Points on a hilly landscape, in no order, each with its height.
From any point a ball rolls to the lowest of the 4 points nearest to it. It stops when none of these is lower. Distance is the straight distance between rows; heights are no part of it.
Mado: [ 16   1 -27  -5  -1 -26 -28  50  29  16  -1  -9  23  13   5  24 -12  42
 -27   3 -25 -29  25  -4 -31  10 -23  17 -22  -7 -24 -10 -45 -17]  h=292
dukil: [ 59 -19 -29 -18   4 -13 -18   7 -39  15 -25 -31   7  20  -3  12 -13 -31
   1 -26  35  29  12  18  32 -29  -2 -10 -26 -26 -21   1  33   0]  h=78
Lile: [-35 -14   1   1  -6  25  38 -43   1 -11  13  27   7 -25 -26 -21  17  -5
   1   9 -30 -13 -21 -15 -16  18  13  -5   8   8  30 -17  16   1]  h=117
Mome: [  2  18  -5  10   3 -12 -12  40  37  11  -3   4   5  13  11  18 -18  20
 -25  -1 -14 -12  24  12  -6   6  -9   9  -5  -1 -22   6 -44 -13]  h=244
Kug: [ 30  -1 -12  -3  -4 -11   9 -20 -28  -7 -12 -12 -23  20 -21 -19 -13 -29
  22 -23  50  29 -18  29  52 -51  -4 -18  -3 -24   8  28  42  23]  h=83
ruz: [-35  19  29   8  12   2 -22  20  45 -23   9 -11 -19 -17  13  16   8  20
 -32  19 -17 -20  13 -13 -38  17  -6  34  19  28 -16  13 -43 -20]  h=287
Buro: [ 12  17 -31 -11   2 -17 -23  48  41   0   5   3  15  16  -6  25 -30  63
 -29  -2 -24 -38  33  -1 -35  22 -22  18 -21   3 -14 -15 -61 -16]  h=304
kepe: [-51  -3  41 -17  12  13 -10 -24  38  -5   9  -3 -22 -53   6  17  38  14
 -28  14 -24 -28   2 -35 -39  60 -21  55   0  45  26   3 -20  -9]  h=286
bap: [-46  18  39   4   7   6  -9   0  32 -23  11   4 -36 -23  27   4  10   6
 -13  32   4 -11  -6  -1 -29  21  10  25  27  34  -1  16 -31 -14]  h=154
Pover: [-55   6  31  -4 -11  24  45 -35   5 -34  37   8 -24 -44   7 -21  10   1
   6  24   5  -3 -43   0  -8  13  15  -4  30  19  29  13  12  -8]  h=143
fula: [  0 -10  11  11 -23  20  49 -31 -14 -35  20   2  -4  -9 -19 -48   6  -4
  33 -10   7  22 -43   7  20 -57   8 -54   4  -9  28   6  49  15]  h=95
beve: [ 34 -17 -19  -6   4  -4 -12   4 -40  13 -30 -14   4  18 -12  -5  -7 -24
  23 -17  33  27   2  17  13 -23   3 -19  -9 -21 -12  -5  28   8]  h=130
vuk: [ 43 -27 -19 -18  14 -16 -24  23 -37  21 -34 -22  28  26   7  12 -11  -1
   7  -1   0  11   8   6  -3  -8   5 -12 -11 -28 -20 -18  -2  -7]  h=210
Timak: [ 33 -39 -16 -21   8   0 -22   9 -51  15 -35  -4  35  24 -18 -22  -6  -3
  27  -1   6   5   8 -12 -30  -4   8  -4   1 -14  -5 -35  20   7]  h=148
tefos: [ -4   0  -3   7  12 -14 -34  35  35  -6   1  10  19   8   2  10  -1  39
 -24   9 -36 -28  24 -15 -41  23 -13  32  -5  10 -22 -19 -53 -22]  h=271
biri: [-27  11  18  16   2   9  17 -16  -2 -18   9  11 -23  -2  17 -15  11  -8
  10  27  19   1 -13  15   6  -5  -2 -10  24   9  -2  19 -15   9]  h=273
miki: [ 53   6 -43  -3  -6 -29 -15  36  -8  37  -1 -13  21  17  23  43 -25  27
 -24 -13  -8 -10  30   8   2  -1 -14  -6 -52 -13 -15  -3  -6 -18]  h=277
situ: [-35  -1  17  -6 -23  27  59 -28  -4 -44  36  15  10 -35 -13 -27  19  -6
  15   4 -16   9 -44   1  12 -21  18 -36   2   2  32  -5  36  -6]  h=145
zep: [-32 -19  14  -4 -15  22  34 -54  13  -5   6  19   8 -44 -16  -6  23  -6
   9  -4 -35 -14 -31 -24 -28  31  10   8   5  18  36 -21   0  -4]  h=81
zed: [-15  37  11  16   2  -8  -9  36  46  -4  18   1 -20  17   8  32 -16  25
 -29   8 -11 -18  28  18  -6   4 -13  20   1  11 -24  17 -43 -10]  h=381
Lupoz: [-14 -44  -5 -13  -4  26  26 -54 -10   7 -24  38  38 -32 -40 -13  31  -2
  16 -36 -64 -21 -11 -29 -37  30  12  -8 -33  -2  41 -46  23   3]  h=50
Nufeb: [ -2   3  -5  14  -5  10  11 -11 -18  -1 -16   2 -16  20 -15 -23  -5 -15
  30   3  35  27 -19  18  25 -29  -5 -34  10 -12   0  21  31  16]  h=99
pezur: [-35  19  30  21   9   4   0  13  24 -16  10  -4 -28  -2  22   6   5   2
 -13  23  12   5   2   5 -12  10   6  13  18  21 -24  26 -28  -9]  h=229
Gurav: [ 22  21 -11  15   3 -11 -15  42  26  18   3  -1  -5  11   9  23 -24   9
 -22   4  -8 -10  24  18   9   0 -18   2 -19  -3 -16   7 -33  -4]  h=319
paz: [ 35  15 -39 -11   3 -31 -24  42  16  22  -4 -10  15  26  19  38 -38  40
 -24 -13 -15 -21  25   9  -1   5 -23   8 -38 -13 -22  -5 -38 -13]  h=323
zifi: [-63  18  31  -2 -18  22  56 -30   4 -55  50  -7 -30 -40  19   0  12   3
   1  30   1 -11 -46  15  11  22  16   0  27  28  38  20  15   0]  h=216
mog: [-37 -17  26  -6  10  15  -3 -20  27   1  -2   5  -5 -41  -5   4  32  14
 -19  10 -27 -30   7 -41 -41  54 -11  43  10  35  27 -18 -12  -3]  h=252
Meb: [ 48  34 -24   3  -9 -33 -17   7  -7  16  10 -24 -22  13  18  38 -24 -46
 -19 -11  22  13  14  24  80 -38   3  13  -9 -15 -23  34  14  11]  h=132
Febil: [ 37 -15 -23 -14   5 -14 -19  31 -23  30 -15 -19  31  25  13  16 -16 -15
  -4 -15  17  17  16   2  14 -12   0   0 -23 -25 -25  -7   3 -10]  h=285
fil: [  0  21   2   6   7  -7  -7  16  12  12  -9  -3  -8  24  19   1 -10 -11
  -1  11  12   6   2   9  12  -3   2  -7  19  -3 -26  11 -22   0]  h=58
vure: [  6 -11  -4  -5  15  -4 -12   4 -17  10 -12   4  16  27   1 -25   0  -4
  23   3   2  -1   4  -4 -17   5  11  -6  12  -3   1 -15   1   2]  h=676
Reve: [-32 -32  22 -17   8  23  -1 -44  26  11 -11  22   9 -50 -12  10  35  13
  -9  -1 -30 -32  -7 -41 -42  65 -14  45  -8  30  30 -27  -5   3]  h=115
Mus: [ -6  -3   1  -1  11  -5  -6   6  12   7 -11  15   2  14  10 -16   1   4
   3   6   0   3   7   2  -9   9   2   4  15   1 -20   0 -21  -1]  h=364
febob: [ 13  -1  -1  14  -7 -16 -11   1  -1  15  -8  -3 -23  21   7  -7  -8 -28
  26  -8  45  28 -14  24  52 -35   4 -19   6 -14  -8  28  22  24]  h=90
tuv: [  2  46 -14   6 -11 -10  -8  44  49   2   3   2 -11  16   3  47 -33  54
 -29   6 -14 -23  39  20  -8  16 -25  24 -17   3 -16   8 -44 -10]  h=447
dum: [ 61 -23 -43 -28  17 -26 -22  31 -41  26 -23 -31  35  15  21  31 -19   7
 -15 -18   6  12  14   6  -1 -11   0  -1 -44 -35 -31 -26   7 -12]  h=131
lof: [-41  15  28  -2   6  12  -3 -15  22  -9  14   7 -11 -24   3  -6  12  14
 -15  22   4 -14   0 -22 -29  35  -5  23  26  26   3  10 -23  -4]  h=122
Fif: [  3  14  -2  20  -1 -12  -3   1   6   0   1   1 -26  29  10   2 -12 -26
  11   0  39  28 -11  22  60 -25  -6 -12   8  -7 -12  30   3   8]  h=140
zazul: [ 30  23 -21   2  -2 -19 -10  39  10  20  -1  -9  -1  25  19  32 -18  -3
 -16  -7   1   7  19  27  36 -11 -11   7 -16 -16 -17  23  -9   0]  h=265
bas: [-41  51  39  33  -1   6  13  24  48 -17  18  -5 -63   5  35  29  -1   3
 -17  25  20   8  -2  27  22  -9   4   2  16  27 -14  44 -26  -6]  h=76
Zafev: [ 50  34 -29   0 -19 -26 -17  37  10  32  10 -11   6  20  10  47 -38  17
 -27  -5   8  -4  39  22  31   2 -29   8 -34 -19 -20  10 -19  -9]  h=313
Tora: [-24 -10  12   1   5   6  -1 -10  -1   8   0  19   6  -3  -7 -18   2   0
  13  14 -15  -8   0 -10 -25  17   3   4  27  -3  -4  -8   3  10]  h=327
rezi: [ 14 -43 -16 -15   7   5 -13 -38 -30  15 -25  20  40 -10 -40 -23  10  12
  21 -17 -29 -21  14 -34 -45  26  12 -10  -9 -10  24 -56  22   7]  h=80
lin: [ 48  17 -20  -1  -4 -28 -17   7 -12  28   0 -22  -3  11   6  24 -16 -47
 -13 -31  25  25   7  17  73 -39   4   1 -16 -25  -9  18  25  10]  h=48
Sima: [ 61 -43 -27 -33  10 -15 -20  14 -60  19 -42 -33  44  19   7  12 -11   9
   1 -18  23  20  21  -6 -13 -12  16  -9 -35 -34 -21 -30  22 -11]  h=91
Namum: [ 14  42  -2  26   0 -16 -12  12  23  13   8  -6 -32  22  21  23 -17 -21
  -1  -4  14   9   3  24  58 -25  -5   0  -3   3 -25  32  -8   6]  h=224
doguf: [  2  15  -3   4   5  -6 -13  41  42 -11   2   4   1   5   1  19 -12  22
 -23   1 -24 -17  25  -1 -27  16  -8  24 -10  14 -23  -2 -50 -14]  h=254
zek: [ 29  56 -21  25 -20 -27  -6  28  36  19  31 -10 -29  13  10  41 -30 -10
 -23   3   7   6  23  29  61 -16 -21  10 -18  -2 -14  24 -13  -7]  h=212
Livam: [ -3  16   1  12  12 -12 -21  28  22   2   5   5  -3  18  12  10 -13  11
  -8   3  -3   0  21  -4  -3  -2 -10   6   0   2 -30  13 -36  -8]  h=33
navi: [ 43 -17  -6 -13   4  -1  -6 -12 -37  -2 -28 -20  -8  21 -10  -2 -13 -25
  13 -17  47  31 -11  23  36 -36   6 -12  -7 -30  -1   3  32  16]  h=87
Kuluv: [ 28 -26 -16  -9   5  -4 -14  -3 -37  14 -18  -3  15  39  -8 -15  -1 -22
  35  -5  25  21   5  11  -2 -21  10 -25  -1 -22   1  -6  22  15]  h=321
nesen: [ 19  28 -38  -9 -14 -29 -16  53  38  12   3   5  22  24  -7  41 -43  83
 -32 -12  -7 -37  48  -1 -28  27 -45  28 -39  -1   5  -8 -44 -12]  h=309
Zoziv: [  6  60   4  33 -24  -7   5  32  54  -4  26 -10 -49  13  21  52 -32   7
 -19   8  13   3  30  24  47 -16 -10   3   1  17 -16  34 -28  -4]  h=208
Silup: [ 47   7 -22 -13   8 -18 -24  13 -31  25 -16 -35   7  16   0  20 -16 -38
  -5 -29  26  29   2  21  51 -32  10  -5 -28 -20 -24  17  18  14]  h=59
Guke: [  0 -19   5  -6  16 -12 -36  21   3   9 -15   6  30   4  -3 -15   9  20
 -13   1 -23 -19  15 -29 -34  22  -4  22   6  14 -12 -22 -28  -7]  h=147
bagi: [-18 -28  -6  -5 -13  24  33 -46  -2   1   1  29  21 -30 -41 -33  27  -2
  20 -19 -49 -20 -10 -23 -26  -2  23 -19 -21  -9  43 -35  27   8]  h=85
daful: [-18  12  13   5   6   0 -20  28  35  -9   4  -1  -4  -4  -2  10   4  30
 -32  13 -26 -21  21 -18 -34  31 -17  39   5  23 -16  -3 -55 -18]  h=278
mem: [-51  25  38  15   7  14  11  -5  17 -20  15  -3 -34 -13  26  -4  17   6
   0  31  17   1  -8   5 -12  16  -1   4  26  27   3  18 -16  -5]  h=196
zilag: [-19   5   9  10   0   0   5   5  -2  -7  -4   3 -14  16   3 -17   1 -15
  14   9  31  13  -9  19  14 -17   5 -16  23  -4 -13  24   1  15]  h=279
zare: [ 64  -6 -35 -16 -11 -21 -18  11 -47  19 -15 -35  10  20  12  35 -12 -23
 -24 -24  19  25  12  19  46 -26   8   1 -44 -27 -21   2  26  -9]  h=88
zises: [ 28 -13 -14  -4   3   0  -7  -4 -42  11 -26  -9   6  24  -6  -6 -14 -12
  24 -13  36  30  -1  19  28 -29   2 -23   8 -24   0  12  33  14]  h=96
Bam: [ 24 -14  -6   4  -9   2  11 -21 -24 -12 -12 -13 -13  17 -19 -25  -7 -29
  31 -17  43  44 -18  24  30 -50   0 -38  -3 -33  16  29  49  33]  h=86
kupar: [ 36   2 -30  -6   2 -19 -29  41  -6  33 -12 -15  12  33  12  33 -23  -5
 -11 -12  -2  13  13  19  15 -20  -6  -3 -30 -22 -28   1   1  -5]  h=288
tagut: [ 32  42 -17  18 -15 -26 -18  21  18  11  17  -2 -26  14  16  36 -18 -37
 -10  -5   5  12  14  29  65 -28 -14   6 -12  -5 -22  32  -6   4]  h=53
Kif: [ 45  13  -7  -7   1 -23 -16   2 -27  13 -19 -24 -14  17  -7  14 -17 -58
   3 -25  37  33   4  23  71 -44  10   7 -13 -25 -10  28  41  17]  h=35
Tif: [  3 -27   2 -11  12   9  -7 -29 -18   9 -15  32  33  -7 -33 -24  14   4
  11  -6 -31 -24   2 -32 -41  30   7   6   3  10  23 -41  12   2]  h=77
zon: [ 12 -20 -14  -8  18  -7 -34  16 -17  20 -24   7  40  16  -9 -24   8   7
  17   0 -17 -13  18 -27 -40  20  -3  11   7   1  -1 -35  -9   5]  h=123
tagi: [ 15 -22  -1   8   0  17  12 -34 -24  -2  -7   7   0  14 -21 -30   7  -6
  28  -6  22  20 -18  11   2 -30   6 -38  19 -19  15  -2  35  11]  h=127
Mumu: [ 17 -17  -3  11 -11  13  34 -24 -22 -13  -2  -3   2   6 -24 -37  -3  -4
  33 -11  22  19 -26  14  11 -50   6 -43   6 -23  21   1  51  20]  h=89
lop: [ -9   0   2  18   1  10  14 -25 -17 -12   5  16   0   8  -8 -33  -2  -2
  28   6  10  12 -19   2  -1 -16   2 -20  23  -8  17   8  24   9]  h=193
befef: [ 24  64 -14  30 -24 -15  -4  35  35  27  27  -6 -28  13  10  52 -43  10
 -21   7  11  -4  37  28  48  -7 -26  11  -7   2  -6  38 -21  -7]  h=253
gifet: [  2  -9  -2   6  -1   6  11 -24 -23   1  -8  19   9   4 -19 -35   7  -5
  33  -2  10   8 -10  -5 -14 -10  13 -28  18 -12  13 -12  24  15]  h=54
venaz: [-27 -18  25  -3  14  12 -29  17  42 -13  -1  -4  -4 -34 -13  14  35  29
 -38   2 -42 -32  19 -56 -56  59 -18  59  -3  44  10 -13 -32 -23]  h=342
nuful: [ 24  -5  -5  -1   4 -14 -12  12 -15  21 -16  -6   6  27   5   0  -8 -22
  10 -16  29  22   7  18  26 -24  -1 -12  -5 -17 -12   9   5  13]  h=114
Zemab: [-36 -27  12 -12  -4  24  22 -52  18  -5  -9  21   5 -51 -21  -1  37   3
   3  -6 -35 -21 -12 -44 -33  59  -8  29  -4  27  38 -19   3  -7]  h=79
rimip: [ 56  23 -20  -4  -1 -31  -7 -11 -52  -2  -2 -29 -18  -1 -10  25 -20 -72
 -19 -38  52  31  -5  14  75 -55  18  17 -15 -24 -11  28  57   8]  h=219
kovu: [ 38  -3 -19  -6  -9 -14  -2 -18 -38 -10 -10 -25 -28   8 -13   5 -14 -55
  -1 -31  57  41  -4  22  78 -62  11  -4  -8 -36   8  28  57  31]  h=63
baduz: [-38  11  24  18 -10  21  42 -21   3 -37  29   7 -30 -13  19 -17   2  -4
  13  15  29   6 -39  15  17  -5   5 -21  32  19  24  24  11  10]  h=235
Gug: [ 59 -20 -42 -37   9 -34 -30  38 -28  36 -14 -18  36  24  19  39 -21  32
 -26 -22  -1  -6  20  -1 -15   1   2   0 -61 -29 -21 -34 -12 -20]  h=180
nekim: [ 17  12 -19   2  -3 -12 -20  48  27  12   7  -5   8  19   6  24 -24  31
 -24   5 -15 -25  33   4  -9   9 -18  15 -14  -9 -17  -2 -46 -18]  h=291
kaz: [ 54 -39 -24 -26  12  -2 -19   9 -55  18 -45 -31  25  23  -6   1  -3 -10
  14 -14  25  22  15   7   0 -18   1 -17 -10 -40 -11 -11  27   2]  h=128
tigir: [ 22  42 -20   3 -15 -13 -13  39  33  15   9  -7  -9  18   8  45 -35  17
 -25   1  -4 -17  38  22  26  11 -32  18 -21  -2 -13  24 -30 -10]  h=392
duf: [ -7   0   3  14 -21  23  44 -27 -12 -27  24  15 -12 -13 -16 -36   9  -6
  29   8   3   6 -47   2   2 -26   8 -40  16   3  26  -4  33   6]  h=105
naz: [-56  32  39  30  -3  19  14   2  22 -35  21  -1 -47 -14  34  -7   5   0
   0  33  31   4 -24  16   8   7   7   1  38  26   2  37 -20  -4]  h=243
ruret: [-38  31  19  17   4   3  18   5  21 -16   4   0 -33  12  33   8   5  -7
   4  24  25   8 -15  21  15  -9   3  -4  30  10 -14  29 -21   6]  h=306
pefa: [-24   3  16  13   5  12  11 -20   2 -17  10  21  -8  -6  -4 -30   5   2
   9  22   6  -7  -7  -9 -19   9  13  -2  29  10  -2   1  -7   8]  h=146
sif: [ 24 -22 -20 -25  13 -18 -35  28 -16  19 -19  -7  41  20  -1  -9  -1  15
  -2  -5 -14  -6  23 -14 -29  10   2  -2 -15  -8 -20 -29 -25  -6]  h=120
rebo: [ -6 -35  -3 -10   1  17  27 -53 -22   1 -22  31  39 -24 -53 -16  29   1
  20 -40 -59 -14   2 -33 -39   8  26 -19 -28  -7  41 -58  32  16]  h=61
mefal: [-22   4  21  10   2   8  -3  -2  14  -9  -1   9 -16   3  10 -19  12  -6
  12  18   9   3  -3   3  -8   7   6  -1  32   7 -14  14  -9   8]  h=207
vipuf: [-42   2  30   1  -5  21  48 -44   4 -32  24  18  -3 -49  -1 -24  17   1
  11  17  -1 -11 -39  -6  -7  15   6   0  13  16  34  -2  14  -2]  h=158
finak: [  3  -5 -11  18 -22   5  31 -21 -17 -26   4  11 -25   7  -7 -28   0 -10
  28  -6  44  26 -33  32  31 -44   8 -45  16 -15  13  17  48  23]  h=92
matu: [-17 -18   6  -4  14   5 -14 -19  13   6 -20  24  25 -17 -11 -12  27  14
 -20  -5 -37 -30   8 -45 -40  59 -13  28   6  24   6 -24 -13   2]  h=84
tozi: [ 17   5 -11  -5  10 -12 -23  31   8  26 -10 -10   9  21  13  13 -14  -2
   3 -11  -3   1  16   2   0  -6  -9  -3 -11 -10 -31  -1 -25  -5]  h=386
vano: [  2   5   9   3   8 -12 -20  28  21   0   2   1   4   9   9   3  -4  20
 -15  10 -15 -11  10   3 -15  10  -3  16  10  13 -22  -2 -41 -13]  h=225
Kuni: [-21 -18  10  -1  13  13  -7 -15   2   4 -14  23  14 -22  -9 -11  29  10
  -7   1 -32 -22   2 -32 -34  30  -5  23  11  16  14 -22  -1   0]  h=97
dazum: [ 70 -19 -29 -26   7 -16 -13   0 -64  18 -38 -45  12  13   4  21 -12 -36
 -20 -37  35  34   8   8  53 -37   2  -3 -23 -33 -16  11  38  11]  h=110
fisad: [-34  -7   8   4 -17  24  34 -33 -12 -22  21   9  -1 -16  -7 -39  11  -3
  14  13   0  -5 -24  -2  -5   0   2 -27  23   7  23  -3  19   1]  h=116
Bapig: [-23  -6  10   2  22  -8 -31  30  35  -8  -4   7  12 -16   4   2  19  21
 -33   5 -33 -22  19 -23 -53  39 -16  49   4  23  -6 -21 -41 -16]  h=256
keto: [-14 -16   4  -1  11  10  -3 -23  -8   7  -2  16   8  -5  -5 -32  18  10
  12   9 -15 -19   2 -20 -27  31  -1   2  13   8  -1 -23  -6  -2]  h=241
vulek: [ 20  -7  -9  -5  10  -4 -17  -1 -28  16 -20   3   9  19  -8 -19   0 -13
  28  -1  23  13   4   9  -1 -14   6 -22  12 -17  -7   0  14  12]  h=480
zanit: [ 48 -46 -23 -24  19   2 -33   9 -53  18 -37 -22  47  25 -12 -18  -7   5
  18  -9   5   0  16  -9 -25   0  11  -5  -8 -28  -4 -34  24  -1]  h=119
sed: [-42 -10  23  -1  -1  16   7 -33   7   1  13  12  -4 -47 -11  -7  24   5
  -3  13 -14 -20 -12 -20 -27  49  -5  29  19  32  24  -9  -5   4]  h=104
Togu: [-21  -1  21  -1  13   2 -24   3  22  -4   3  14   6 -13  -3 -14  16  12
 -11  14 -21 -18  15 -23 -36  27  -7  28  12  14   0 -11 -32  -7]  h=197
vodi: [-20 -19   8   0 -25  20  44 -36  -7 -24  16  19  23 -28 -19 -38  28  -7
  21 -17 -32   5 -36 -13   4 -32  27 -41  -9  -9  39 -23  34  -2]  h=39
lat: [-21 -12  21   6 -36  22  66 -19 -12 -46  29   1   6 -26 -13 -44  30 -11
  15  -7 -12  16 -47   5  33 -73  18 -65  -1 -17  35   1  62   1]  h=194
degut: [-20  13  15   6  18   3 -12  12  28  -3   2  10 -12   5   9  -7   5   9
  -4  22   1  -6   3  -4 -12  11   6   8  18  18 -14   4 -26 -12]  h=255
Ravim: [-62  10  41   4   1  11  32 -24  11 -40  24  -5 -32 -33   7 -11  16   3
  -2  37   9   2 -32 -11 -11  29   6  14  42  29  24  21  -9  -1]  h=157
gitun: [  1 -29 -14 -14  -5  22  16 -48 -26  10 -18  24  37  -4 -39 -21  15   3
  18 -16 -45 -17   5 -24 -38  14  21 -14 -16 -13  36 -49  33  13]  h=71
teb: [-26 -32   2  -4   2  18  18 -53  -3   9   3  32  20 -40 -27  -9  36   6
   4  -9 -46 -28  -5 -31 -33  45  -2  17 -16  12  35 -29   2   1]  h=66
bises: [-43 -18  37 -18  13   4 -20  -4  42  -2  -1  -5 -13 -52  -3  27  37  19
 -31  12 -36 -22  15 -60 -60  69 -26  62  -3  44  25  -8 -25 -22]  h=401
tido: [ 25  62 -12  30 -23 -25 -13  27  36  10  31 -10 -42  15  16  43 -35 -14
 -19   9  20  11  28  32  74 -33 -17  12  -1   2 -29  39 -10  -4]  h=190
gutu: [-22 -14  10   4   2  20  18 -32  -9  -5   5  19  11 -18  -8 -29  11   2
  25   9 -10  -8  -8 -13 -16  23  15  -8  21   5  16 -12   9  14]  h=282
sem: [ 40 -34 -20 -38  12 -14 -32  27 -40  25 -36 -19  42  24   2   6  -5  15
   8 -12  -2  10  20  -9 -19  -3   8   0 -21 -19 -16 -31  -6 -14]  h=94
fele: [-56  16  44  -8 -11  22  20 -25  22 -25  27 -15 -30 -43  12   8  12   1
  -8  36  -2 -11 -34  -9 -21  51   7  26  22  40  33  11   1  -8]  h=178
loti: [-15  14  11  12  -3   4  15  -3   1 -17   9   5 -33  15  22 -23  -4 -14
  26   4  30  22 -17  16  26 -16   4 -21  18   4   2  31   9  23]  h=218
Nitan: [-29 -11  16  12 -28  34  63 -22  -8 -46  40   2   9 -30 -14 -40  24 -14
  23  -2 -10  14 -50   6  26 -49  12 -55   2  -2  35  -2  58  -5]  h=165
bogu: [ -9  32  12  24  -1  -3  -3  16  33   4   0   5 -30  12  21  24 -10  -8
  -8  12  15   7  10  15  24  -8  -6   1   3  14 -29  32 -20   0]  h=270
nonis: [-22  24  15  18   6  -4  -3  24  37 -12   5   1 -19   4  15  16  -1  10
 -16  27  -1  -7   9   4 -21  15   3  13  13  14 -27  21 -42 -11]  h=266
lobi: [ 38 -15 -26 -13   6 -19 -24  35  -8  28 -12 -16  18  30   4  15 -20   6
  -1  -1  -3  -2   9  11   3  -6  -4  -6 -32 -20 -30  -9 -13  -5]  h=251
Meput: [ -7   6   0  19  -8  10  27 -16  -9 -18   2   6 -18  16   2 -23   0 -20
  29   1  42  23 -32  24  32 -36  -1 -33  19  -2  11  27  29  23]  h=126
kisif: [-56   8  50  -8   3   9  -6  -9  24 -22  20 -11 -35 -41  18  14  23   4
 -24  18   0 -26  -9 -25 -40  46  -1  47  24  36  10  -1 -12  -2]  h=156
Zeg: [ 28 -39 -14 -11  11  11  -9 -21 -39   6 -27  12  35   2 -30 -24   3  14
  30 -13 -12  10   6 -16 -39  -3  13 -16  -1  -8  19 -44  21   5]  h=98
dova: [ 50  19 -36  -7  -5 -27 -14  14 -23  18   9 -33  -4  14  11  31 -23 -30
 -26 -23  12  17  11  12  59 -32  -3  10 -33 -27 -21  11  13   2]  h=65
gerir: [-24 -31  -4  -8  -5  20  26 -57  -5  11  -5  34  28 -38 -39 -24  25  14
  12 -18 -51 -16 -10 -24 -28  20  12  -4 -19   0  33 -44  19   6]  h=60
zuve: [-28 -15  14  -4 -18  26  52 -39 -13 -21  19  23  14 -41 -31 -20  21 -11
  14  -7 -40  -2 -34 -22   0  -9  24 -30  -2  -1  32 -16  30   8]  h=155
zivo: [-40   8  16  22 -19  28  60 -31  -8 -40  38  16 -11 -25  -1 -24  16  -7
  18  14  -3   8 -47  10  19  -8   2 -28  23   6  33  11  26  -5]  h=129
munu: [ 23  27 -14  23   2 -20  -6  29   6  20   4 -16 -11  19  13  34 -22 -27
  -2 -12  21  15  11  26  53 -24 -10  -8  -5  -6 -26  29  -2   7]  h=199
siba: [-23  20  23  18   2  -8  12   3  14  -5   9  10 -33   6  19  -9  -3 -17
   7   7  29  18 -13  14  37 -19  -9 -14  26   6 -12  38  -3  11]  h=276
domu: [-37  35  35  15  11  17   1  17  47 -18   6 -11 -46  -4  27  20   5   8
 -17  20  11  -3  -5  14 -10   5   8  17  21  19 -13  33 -33  -8]  h=171
lutiv: [ 36  -7 -22 -24   1 -22 -26  41 -19  24 -14 -14  32  32   7  14 -12   4
  -7  -6 -10   5  15   0 -13   5   0  -8 -32 -13 -28 -12 -21  -9]  h=37
Lada: [ 12 -14   0  -3  15 -11 -18  11  -4  13 -15   3   9  22  15  -7  -2  -2
   4   4   0   0  13   6  -9   9   0  -6   6 -10 -22 -12 -18 -13]  h=509
tede: [-51  -2  19   2   1  22  23 -28   9 -19  18   5 -16 -26   4 -18  14  12
   7  30  -6  -6 -19  -8 -11  21  11   1  32  22   5   5   2  -3]  h=124
vofus: [  2  21  -7   9  -1 -12 -13  34  24   6   2   1 -21  22  12  17 -14 -13
  -5   2   5  14  16  19  35 -17  -1  -7  -8   3 -25  26 -17  -3]  h=295
Mabu: [ 22 -33 -19 -22  14  -3 -20   3 -36  13 -20   2  39  14  -7 -24   4   9
  12  -6 -16  -6  14 -30 -41  17  13   0   1  -3  -1 -42   7   6]  h=113
mepad: [ 51 -39 -35 -38  15 -14 -32  33 -41  26 -27 -37  45  20  18  22  -9  15
 -10 -18   5  14  25  -9 -14  -7   0  -7 -43 -30 -19 -32   0 -13]  h=40
Les: [-15 -29  -3  -3   9  12  -8 -30   0  14 -19  31  19 -17 -32 -20  25  12
   1 -14 -46 -32   8 -45 -48  56  -8  23  -4  21  17 -38  -2  10]  h=69
Dosez: [ -7  -7  10   9 -18  30  41 -44 -15 -19  24  18  14 -22 -17 -38  10  -3
  26  -6  -9  -4 -28  -9  -7 -22  11 -30  12  -6  34 -12  27   5]  h=137
gemut: [-78  24  52  -4  -1  17  28  -9  26 -48  44 -26 -58 -42  31   3  10   4
  -4  45  12  -1 -34   9  -5  31   7  24  32  37  28  25  -1  -5]  h=192
sano: [ 22 -28  -4  -2  -3  15  -3 -28 -36   5  -7  15  26   7 -28 -28  -5   0
  29 -11 -11   1   3  -5 -23  -8   8 -27   3 -11  21 -23  31   6]  h=320
Sona: [-45   3  15   0 -22  31  67 -28  -3 -48  39   2  -2 -33  -5 -26  21  -6
  11   8  -8   5 -55  -1  16 -26  14 -32  16  11  39   5  37  -8]  h=153
lekaz: [-28   8  19  11  12  -1 -18  24  25 -12   8   1 -11  -1  12   2   8   5
 -12  22 -12 -17   6 -14 -34  18  -5  26  27  19 -16   4 -45  -6]  h=263
Toz: [ 55   3 -46 -22  -3 -28 -21  29 -26  34   0 -20  23  24  16  41 -25   7
 -24 -22   3   5  15  13  27 -14 -10   5 -39 -23 -24  -6   2  -7]  h=223
Muzi: [-43  -8  23   2   1  16  21 -36   2  -7   8  22  -4 -28  -8 -20  11   3
  12   9 -13  -8 -19  -7 -25  29   4  10  26  22  20  -1   1   0]  h=118
foze: [-23  -9  10   2  13   0 -18   0  19   5  -3   7   5  -2   6 -14  10   3
 -11   7 -13 -15   3 -11 -37   9  -3  17  21  15 -10  -3 -30  -2]  h=236

Where does a ball stop that starts at each point below?
vipuf | Kif
zon | Lupoz
Nitan | Kif
Lile | Lupoz
nesen | Livam
keto | Lupoz
bises | Lupoz
beve | Kif

Call two points neighbours if one is among the 4 nearest of the other. Go from one point of each pair to the other, from neighbour to neighbour, staying as low as possible. Name the highest point that can't be avoided.
Kif, tagut | Meb
Lupoz, bas | domu
gifet, Kif | tagi
Lupoz, lutiv | sif
